Each row is a point on a landscape with many valleys, with its height.
From any point a ball takes the steepest step (drop divided by distance) to one of its 2 nearest points. It stops when none of these is lower. Distance is the straight distance between rows; heights are no part of it.
dovim: [111 57 120 101 125 98 117 104 84 109 111 102 106 118 113 88 89 84 94 130 93]  height 411
ges: [117 105 86 81 115 101 96 119 76 68 116 110 108 83 82 93 87 103 79 73 123]  height 263
genu: [77 103 107 64 85 107 84 71 97 98 105 109 78 107 116 93 91 74 94 107 87]  height 563
fasib: [115 113 111 116 117 92 130 58 89 106 109 118 89 98 68 104 83 76 123 89 87]  height 330
Seful: [111 115 94 102 90 101 104 79 107 90 102 113 79 74 109 87 106 82 100 70 89]  height 416
Bik: [93 89 115 122 128 87 91 103 80 105 127 85 78 90 125 71 90 102 124 128 110]  height 494
lupo: [146 111 122 101 95 103 96 99 124 97 72 79 90 103 145 75 93 110 108 90 105]  height 594
fakat: [117 99 89 108 78 88 85 92 77 76 113 71 85 112 129 86 132 105 83 132 103]  height 588
pep: [111 87 115 65 127 124 111 90 67 116 109 92 101 96 111 97 91 116 94 82 94]  height 467
Posu: [107 126 120 93 82 83 111 85 134 115 73 102 107 116 121 110 82 107 89 71 110]  height 652
Pava: [61 90 120 142 91 84 95 96 96 122 121 90 87 98 114 95 104 100 111 123 100]  height 549
Voko: [109 110 95 97 108 103 104 109 70 95 111 119 113 104 38 130 103 113 104 73 104]  height 831
gudo: [77 114 90 79 95 71 85 129 102 103 94 99 120 132 109 112 111 114 82 126 115]  height 504
gise: [85 79 116 104 107 118 107 92 102 96 109 80 107 78 125 97 91 113 78 86 93]  height 761
lili: [123 90 79 112 115 86 97 129 122 91 79 87 119 112 104 90 98 114 111 146 106]  height 625
tiku: [78 95 120 122 109 116 68 108 74 103 118 87 87 85 78 104 134 111 101 107 86]  height 803
mip: [99 99 78 98 93 86 85 96 97 62 118 101 84 89 97 80 76 88 113 116 121]  height 450
nazef: [93 101 111 77 109 94 96 92 107 75 100 110 102 94 94 106 71 82 82 89 109]  height 152
vit: [120 76 78 97 105 112 120 114 54 129 116 111 92 105 96 89 120 106 124 107 101]  height 766
risuk: [105 98 94 121 124 108 116 109 92 110 107 137 106 84 56 108 108 82 117 88 83]  height 676
Mezur: [118 86 69 99 62 119 113 93 139 86 74 109 113 100 78 116 92 78 102 107 96]  height 434
tanu: [92 73 96 114 116 120 122 109 107 125 104 102 108 75 116 103 92 105 106 75 98]  height 728
nef: [116 100 71 88 85 118 122 74 89 94 98 97 103 90 87 104 85 123 120 75 99]  height 792
senuf: [60 91 124 128 122 86 79 117 104 91 107 100 116 94 81 114 106 97 92 118 87]  height 599
Vumog: [136 105 128 82 89 100 108 97 112 106 94 117 100 114 113 98 115 63 57 81 94]  height 431
sev: [127 95 76 101 83 107 142 77 103 116 107 129 92 108 83 100 111 49 100 101 96]  height 299
rupi: [75 104 117 92 72 86 107 90 73 128 119 96 79 120 130 109 100 103 97 91 115]  height 873
bunop: [75 72 108 127 110 122 109 124 98 122 112 120 108 75 82 109 111 87 102 93 85]  height 698
tib: [110 108 111 67 117 129 108 76 59 112 121 105 77 86 77 99 87 97 108 81 95]  height 404
sav: [95 87 107 123 117 77 104 107 87 103 118 64 109 102 129 105 87 133 90 120 119]  height 678
tole: [136 97 92 107 91 88 93 103 112 80 97 97 75 92 120 65 85 75 113 115 121]  height 462
Manem: [130 126 122 74 100 106 120 88 140 120 74 112 112 113 102 109 80 75 82 74 106]  height 684
bibub: [107 62 70 94 97 121 115 109 68 94 124 98 97 93 97 89 103 103 109 124 105]  height 737
kaso: [85 101 100 100 79 109 96 71 136 82 78 84 110 96 104 114 81 121 91 86 87]  height 519
zasa: [124 114 131 84 104 94 82 81 121 82 90 89 77 95 133 74 76 88 90 98 102]  height 579
pul: [96 82 127 115 97 128 64 79 57 120 115 77 70 98 55 99 122 109 109 105 87]  height 819
bil: [115 87 91 89 112 112 94 120 111 84 82 108 118 108 96 98 119 96 81 109 76]  height 764
Zifa: [118 83 106 109 143 100 113 112 100 113 95 117 98 96 99 79 94 81 116 113 85]  height 364
nobo: [114 84 97 131 101 102 111 123 152 115 66 101 116 97 117 102 93 102 110 101 100]  height 679
Nuka: [123 119 119 93 85 96 102 75 118 111 75 86 98 110 139 93 106 123 96 68 89]  height 620
vin: [102 92 106 111 78 79 108 122 130 100 79 106 125 132 97 125 94 88 82 109 111]  height 725
zugi: [91 120 80 105 97 75 82 119 136 67 74 94 123 110 83 112 96 116 93 114 107]  height 656
Devik: [106 87 93 87 112 107 109 110 85 85 105 119 124 107 69 116 108 94 81 93 90]  height 801
Betin: [96 131 95 98 105 82 100 92 112 129 82 136 83 114 94 92 114 70 129 101 83]  height 585
Kufof: [102 89 124 114 98 115 129 74 67 137 119 112 89 109 62 118 114 80 108 89 82]  height 865
dirin: [86 129 109 116 110 70 80 108 132 73 85 101 101 92 100 96 92 106 104 88 104]  height 640
Pama: [91 108 97 91 132 92 84 126 99 62 102 102 120 80 77 103 80 118 94 92 112]  height 220
rop: [125 101 84 131 113 85 116 109 105 84 97 120 110 101 77 98 104 91 117 94 98]  height 661
sote: [100 124 116 81 134 107 115 110 90 131 106 127 105 89 83 110 96 94 96 59 109]  height 196
tuk: [78 90 128 114 83 97 110 90 98 131 115 106 86 101 141 95 108 76 82 87 95]  height 917
ger: [138 114 82 83 89 117 136 74 119 94 99 116 90 94 73 103 80 45 88 90 99]  height 233
geb: [97 98 93 102 87 96 93 111 57 105 135 71 83 98 127 93 124 124 89 116 119]  height 638
Gev: [101 100 104 132 107 97 102 104 123 112 77 85 101 101 135 89 129 116 104 101 76]  height 682
Tef: [96 108 118 124 113 94 91 106 150 105 68 83 107 94 131 96 88 119 105 96 90]  height 659
tasu: [78 105 120 113 105 96 97 77 111 127 95 122 81 103 109 81 106 70 126 107 72]  height 548
vamus: [85 86 92 85 99 101 82 96 101 93 108 112 83 105 107 75 93 61 101 140 92]  height 508
bava: [97 75 89 88 120 110 98 104 81 81 111 84 109 94 95 101 80 108 100 122 101]  height 715
vus: [83 113 71 73 105 111 74 112 83 94 99 95 95 107 107 91 130 118 104 119 88]  height 690
dotu: [85 96 103 129 98 105 85 88 72 128 118 79 71 100 71 88 97 126 151 115 110]  height 597
vap: [110 78 101 123 111 78 99 111 112 80 101 66 119 112 118 102 93 115 78 144 106]  height 648
Bimor: [75 112 63 99 75 99 98 121 122 114 93 106 94 89 120 98 111 108 113 86 114]  height 154
tud: [162 111 125 91 92 115 99 112 125 86 75 110 108 98 96 95 112 70 74 88 99]  height 470
Duva: [59 117 86 82 99 116 81 104 130 109 87 116 98 82 105 101 93 101 117 87 93]  height 284
Fiz: [78 84 105 124 102 119 88 106 89 83 121 78 98 60 99 96 116 121 86 92 94]  height 785
fala: [122 118 97 95 107 105 127 74 129 107 73 113 117 106 85 116 74 101 108 74 88]  height 712
vek: [102 104 67 109 66 108 116 119 135 98 72 113 123 100 91 116 112 106 93 78 103]  height 376
binas: [64 82 114 106 138 104 97 124 113 107 95 87 124 91 102 109 89 113 96 115 90]  height 631
Neli: [115 81 89 119 89 104 119 105 115 127 87 106 95 107 133 93 125 88 103 95 92]  height 717
mamo: [139 90 80 78 51 123 114 105 125 89 72 101 118 115 93 108 102 93 76 93 108]  height 482
Boten: [105 96 79 99 83 99 114 89 96 106 88 101 97 111 106 102 111 111 115 103 88]  height 760
pivi: [71 77 94 75 116 115 89 114 112 99 97 82 113 92 117 100 91 104 85 136 89]  height 677
lub: [68 102 122 116 114 80 88 92 105 114 110 104 75 96 126 75 86 81 121 112 101]  height 517
nav: [86 117 91 104 96 122 94 92 122 110 82 116 93 77 113 94 124 104 110 67 74]  height 371
konot: [92 95 76 88 110 77 92 125 100 88 94 94 118 129 89 107 90 103 105 150 110]  height 596
bor: [92 90 130 106 102 111 93 69 60 111 115 95 93 111 66 114 103 103 106 109 81]  height 837
Roke: [70 105 121 77 83 112 101 78 88 140 100 86 98 118 122 116 106 122 99 81 93]  height 771
momiz: [115 108 111 95 125 107 134 79 97 123 107 112 97 90 95 104 79 79 99 71 101]  height 282
puvi: [50 117 90 105 97 74 80 126 105 101 107 94 102 111 95 115 98 112 108 122 121]  height 374
Febe: [84 90 119 110 110 92 110 90 82 131 112 71 96 114 135 100 84 125 120 113 105]  height 718
kab: [89 108 98 94 125 116 79 113 94 105 99 69 116 98 113 106 138 145 77 122 79]  height 810
fofa: [74 90 85 108 76 111 110 125 115 99 98 109 127 88 86 123 114 116 71 79 106]  height 257
Kezi: [138 119 95 122 97 86 95 111 134 81 68 115 103 98 90 97 105 92 110 89 99]  height 651
vid: [92 94 120 120 95 99 116 95 76 127 123 123 87 100 100 102 126 74 97 86 94]  height 893
sevo: [69 89 128 142 101 88 93 98 83 131 115 93 91 111 74 109 92 113 131 117 108]  height 577
Nidup: [92 93 110 53 107 120 92 118 63 103 123 91 100 97 100 104 94 110 79 89 121]  height 538
Feva: [96 88 92 82 74 96 98 88 64 102 121 105 81 121 102 94 115 85 105 125 104]  height 529
Suno: [129 115 110 87 97 96 123 80 99 116 110 127 89 109 94 96 115 36 80 89 93]  height 370
Zuse: [70 110 89 100 80 98 92 125 91 120 125 81 88 86 139 97 119 122 83 98 125]  height 699
Zed: [87 100 87 60 77 116 105 96 68 107 122 106 91 102 89 111 100 97 96 89 108]  height 609
deruv: [121 99 83 87 137 94 97 129 107 96 88 107 101 92 107 77 85 97 124 107 109]  height 333
Fos: [95 105 87 48 102 129 80 114 77 106 100 100 109 99 101 95 123 124 84 90 96]  height 616
pem: [87 80 112 125 114 101 95 106 81 93 101 85 127 106 73 123 116 117 90 114 82]  height 556
muf: [67 107 107 61 88 121 98 67 112 109 92 88 108 97 111 116 77 124 95 74 90]  height 621
kis: [99 89 116 97 105 84 95 77 100 69 94 101 117 121 76 115 78 88 87 119 89]  height 230
bifo: [113 78 105 113 85 115 116 78 140 84 79 98 109 92 100 110 75 86 90 92 84]  height 473
senas: [93 132 127 95 116 80 91 124 74 121 117 122 91 99 86 104 108 100 97 64 119]  height 80
lem: [79 101 91 107 101 92 92 127 105 96 109 81 111 89 122 104 125 128 68 117 108]  height 755
kade: [103 113 85 104 93 100 102 68 86 74 119 108 69 70 91 85 83 91 124 83 108]  height 435
vekap: [114 99 89 74 121 107 79 107 102 82 79 81 107 116 114 85 115 114 99 139 80]  height 736
dof: [99 103 108 99 91 87 76 83 50 62 125 87 101 108 70 117 106 111 85 103 119]  height 280
saker: [115 83 90 128 110 94 102 95 98 87 109 85 89 81 118 70 94 105 119 110 101]  height 476
mozaz: [117 80 95 76 100 90 111 100 78 103 110 116 93 125 104 84 90 65 99 131 103]  height 465
Rusul: [75 95 109 123 80 68 94 104 117 79 101 92 115 115 99 122 99 94 76 106 107]  height 758
pogef: [89 123 100 95 119 99 78 100 82 79 104 84 105 85 92 103 104 134 101 88 100]  height 281
fot: [114 107 105 85 81 89 74 94 109 72 99 80 87 107 132 85 105 94 77 120 110]  height 558
vab: [128 103 99 86 46 100 92 110 117 81 88 89 101 118 117 99 103 94 73 103 124]  height 526
rul: [132 111 80 75 109 94 97 136 100 90 97 110 108 97 110 77 97 102 91 84 122]  height 302
foluk: [90 117 72 102 96 94 96 98 78 112 107 102 78 101 91 89 96 123 156 108 116]  height 622
Laf: [112 104 100 101 100 129 121 50 73 106 118 109 75 81 64 99 94 84 123 89 76]  height 363
bodan: [134 112 89 72 100 106 104 93 123 70 88 113 98 94 80 97 68 76 98 94 105]  height 199
Tav: [82 104 102 137 85 77 103 102 108 87 103 88 108 92 112 114 99 124 91 79 113]  height 781
ton: [61 99 64 111 91 90 98 124 118 112 97 98 98 94 110 104 96 112 130 129 116]  height 274
vis: [118 124 82 108 83 95 93 122 142 89 80 119 99 78 110 85 100 95 99 70 119]  height 660
nabo: [104 109 97 106 103 87 78 75 79 61 104 88 98 104 84 97 109 113 112 114 99]  height 215
sazib: [67 90 99 101 88 117 92 99 102 76 100 84 132 100 79 132 114 126 73 98 89]  height 443
ribik: [110 100 109 105 126 89 99 120 58 123 111 101 99 116 90 94 112 114 124 109 104]  height 797
Mifud: [133 91 119 107 80 110 106 118 145 100 67 99 112 118 107 109 86 83 103 120 110]  height 697
Zeru: [109 124 93 89 117 102 108 80 79 94 99 106 102 102 64 109 89 119 124 74 102]  height 812
Vofet: [103 100 81 124 52 86 113 83 116 83 98 100 100 102 97 116 92 101 97 87 114]  height 800
gabeb: [91 138 105 95 117 75 88 101 104 102 84 125 103 113 90 106 106 101 114 84 96]  height 619

Two balls start at each pair of points below. Name the first point that both come to, or write never.
vid, vit: never
bibub, Bik: never
saker, sav: Bimor

Call two points neighbours if one is among the 2 nearest of the other. Go from one point of each pair to the other, from neighbour to neighbour, staying as low as possible. Name the highest point that can't be avoided.
Pama, nabo: pogef
senas, Pama: Zed
senas, Bimor: gabeb
